A landscape with many valleys, sampled at points; each row gives a point and its height.
From any point a ball takes the steepest step (drop divided by distance) to one of its 3 nearest points. It stops when none of these is lower. Distance is the straight distance between rows; heights are no part of it.
J_580 height 4.39: [ 90 180 127  74 118 160 169 102 186 114]
J_792 height 6.71: [100 173 142 114 113 148 103 169 172 159]
J_893 height 1.84: [118 103  99 106 118 106 199  52 123  99]
J_619 height 3.17: [124 120 140 137 144 123 102 146 124 152]
J_649 height 2.44: [ 93 159 108 116  98 138 175  97 144 116]
J_425 height 1.12: [ 95 150 116 189  85 124 121 179  86 165]
J_236 height 2.65: [169  81 144 143 163 120 115 127  88 116]
J_339 height 4.73: [109 138 142 118 137 134 109 141 152 150]
J_578 height 5.17: [123 143 152  98 146 137  95 142 175 147]
J_465 height 1.42: [ 97 148  85 151  61 124 174 114 106 108]
J_818 height 3.47: [155  78 132 142 150 106 146 104  73 116]
J_784 height 3.86: [ 81 212 116  86  82 164 161 125 169  94]
J_817 height 4.98: [117 141 144 117 137 137  92 157 161 160]
J_400 height 1.54: [124  90  90 129 111  98 195  61 102 104]
J_93 height 2.21: [181 107 152 122 163 125  59 155 146 129]
J_572 height 1.55: [108 123  88 132  95 113 193  80 120 112]
J_641 height 1.31: [104 141 130 148 119 130 121 155 121 157]
J_429 height 1.89: [201  71 152 174 165 123  94 150  81 110]
J_643 height 2.92: [ 91 166  99 132  73 138 173 115 126 108]
J_624 height 3.50: [107 140 132 106 135 136 137 120 153 138]
J_923 height 2.82: [103 132 118 135 120 122 155 113 123 136]
J_139 height 3.09: [ 91 170 112 159  78 136 141 156 111 137]
J_6 height 2.88: [195  80 152 140 169 128 104 129 106 108]
J_88 height 3.16: [118 138 146 156 122 124  56 199 141 187]
J_374 height 1.24: [ 85 188  84 123  50 139 165 127 116  86]
J_385 height 2.91: [249 105 158 151 163 137  62 146 160 106]
J_399 height 1.10: [179  74 146 174 158 112  99 150  68 128]
J_415 height 2.81: [170 107 148 141 158 121  56 167 129 147]
J_261 height 5.42: [ 98 175 133 105 114 149 131 151 169 142]
J_230 height 0.27: [102 129  97 154  90 114 173 113 103 127]
J_483 height 2.90: [140  89 119 114 148 107 173  73 100 108]
J_906 height 4.08: [100 161 132  96 124 146 143 121 168 134]
J_24 height 0.74: [157 113 150  70 175 143 126  96 167 106]
J_854 height 3.25: [ 88 188 104  93  88 151 175 104 159  97]
J_646 height 4.40: [104 147 126  93 132 143 165  98 162 124]
J_883 height 2.95: [ 85 168  72 138  32 131 168 126 105  76]
J_332 height 2.12: [117 116 112 107 137 120 180  69 131 113]
J_944 height 3.05: [136 132 144 135 138 124  57 177 149 170]
J_96 height 3.37: [138 129 150 107 151 132  78 152 162 152]
J_379 height 3.15: [132 107 135 129 150 119 128 117 111 132]
J_755 height 2.84: [120 120 129 111 145 125 142 102 134 133]
J_295 height 2.89: [189 115 155 110 166 127  55 147 162 126]
J_975 height 4.51: [118 126 130  83 153 131 162  78 154 116]
J_889 height 2.06: [171 116 155  89 170 135  90 123 165 118]
J_739 height 2.67: [204  89 153 142 171 129  84 145 116 109]
J_218 height 2.08: [ 91 144  80 137  68 125 188  91 124  93]
J_155 height 0.96: [114 104  97 142 112 105 176  90  98 124]
J_435 height 7.17: [101 159 141 131 118 140  93 176 154 166]
J_211 height 4.61: [129 127 141  57 166 139 170  62 174 103]
J_915 height 2.66: [203  99 160 110 174 140  94 124 148 102]
J_229 height 0.52: [105 125 122 194 110 112  99 183  78 179]
J_965 height 2.83: [181  99 154 118 169 132  86 134 136 115]
J_706 height 2.00: [ 91 162  88 160  55 126 160 139 101 115]
J_782 height 3.10: [127  93 118 149 133 106 151 105  88 132]
J_505 height 2.50: [139 109 143 161 146 114  78 172 104 161]
J_23 height 4.57: [113 139 138  63 151 145 165  80 181 115]
J_999 height 2.74: [123 109 123 123 139 113 149  98 109 127]
J_395 height 0.34: [163 120 151 117 152 125  53 159 162 149]
J_62 height 2.35: [107 125 119 149 123 122 142 129 110 148]
J_112 height 2.76: [134 117 139 142 150 122  85 163 124 158]
J_732 height 1.93: [101 142  96 113  99 127 189  76 142 106]
J_300 height 2.04: [ 96 159 132 158 101 132 114 175 126 161]
J_504 height 3.08: [169  92 147 118 169 128 126 105 110 108]
J_690 height 2.75: [155  99 149 127 162 123 103 137 118 128]
J_217 height 2.86: [148 101 142  97 169 127 152  87 126 103]
J_413 height 3.11: [147  92 137 137 152 115 130 116  91 125]
J_169 height 1.92: [143  85 132 168 143 103 111 145  69 148]
J_232 height 1.14: [102 138 131 158 116 124  99 180 114 175]
J_136 height 3.51: [138 115 145 116 157 129 100 136 138 139]
J_722 height 4.34: [103 162 129  83 135 151 154 104 179 127]
J_665 height 4.60: [ 86 186 107 127  81 143 154 142 133 119]
J_57 height 2.05: [170  88 148 152 163 122  91 147  98 130]
J_111 height 2.45: [129 107 127 111 146 118 157  82 121 119]
J_537 height 2.80: [180 101 155 132 166 126  76 151 131 126]
J_141 height 2.70: [ 87 176  79 119  41 138 168 117 117  73]
J_762 height 2.13: [ 87 168  94 142  61 129 166 125 114 104]
J_805 height 2.51: [155  99 145 156 152 114  83 158  98 149]
J_716 height 2.52: [112 116 121 164 126 110 125 141  93 155]
J_184 height 2.07: [ 94 159 116 149  91 129 149 144 119 138]
J_377 height 0.72: [ 98 143  98 157  85 121 163 129 108 127]
J_360 height 1.26: [152 108 146  95 170 132 117 111 147 116]
J_194 height 2.27: [125 106 132 160 137 113 103 157  94 158]
J_168 height 6.43: [ 91 183 126 107 101 157 155 131 164 127]
J_795 height 4.33: [ 96 166 129 131 107 143 127 156 146 149]
J_276 height 2.46: [219  83 157 163 168 130  77 153 114 110]

Call two points neighbours if one is among the 3 nearest of the other. Go from one point of each pair to the other, from neighbour to neighbour, staying as low as possible. Name the highest point that can't be avoided.
J_229, J_399 | J_194
J_57, J_24 | J_739
J_374, J_399 | J_923
J_229, J_93 | J_537
J_230, J_374 | J_762

For each start below, name the point where the ball stops.
J_889 | J_24
J_624 | J_230
J_784 | J_230
J_23 | J_230
J_817 | J_395
J_136 | J_57
J_578 | J_395
J_88 | J_229
J_62 | J_229
J_818 | J_57
J_332 | J_230
J_716 | J_229
J_413 | J_57
J_300 | J_229
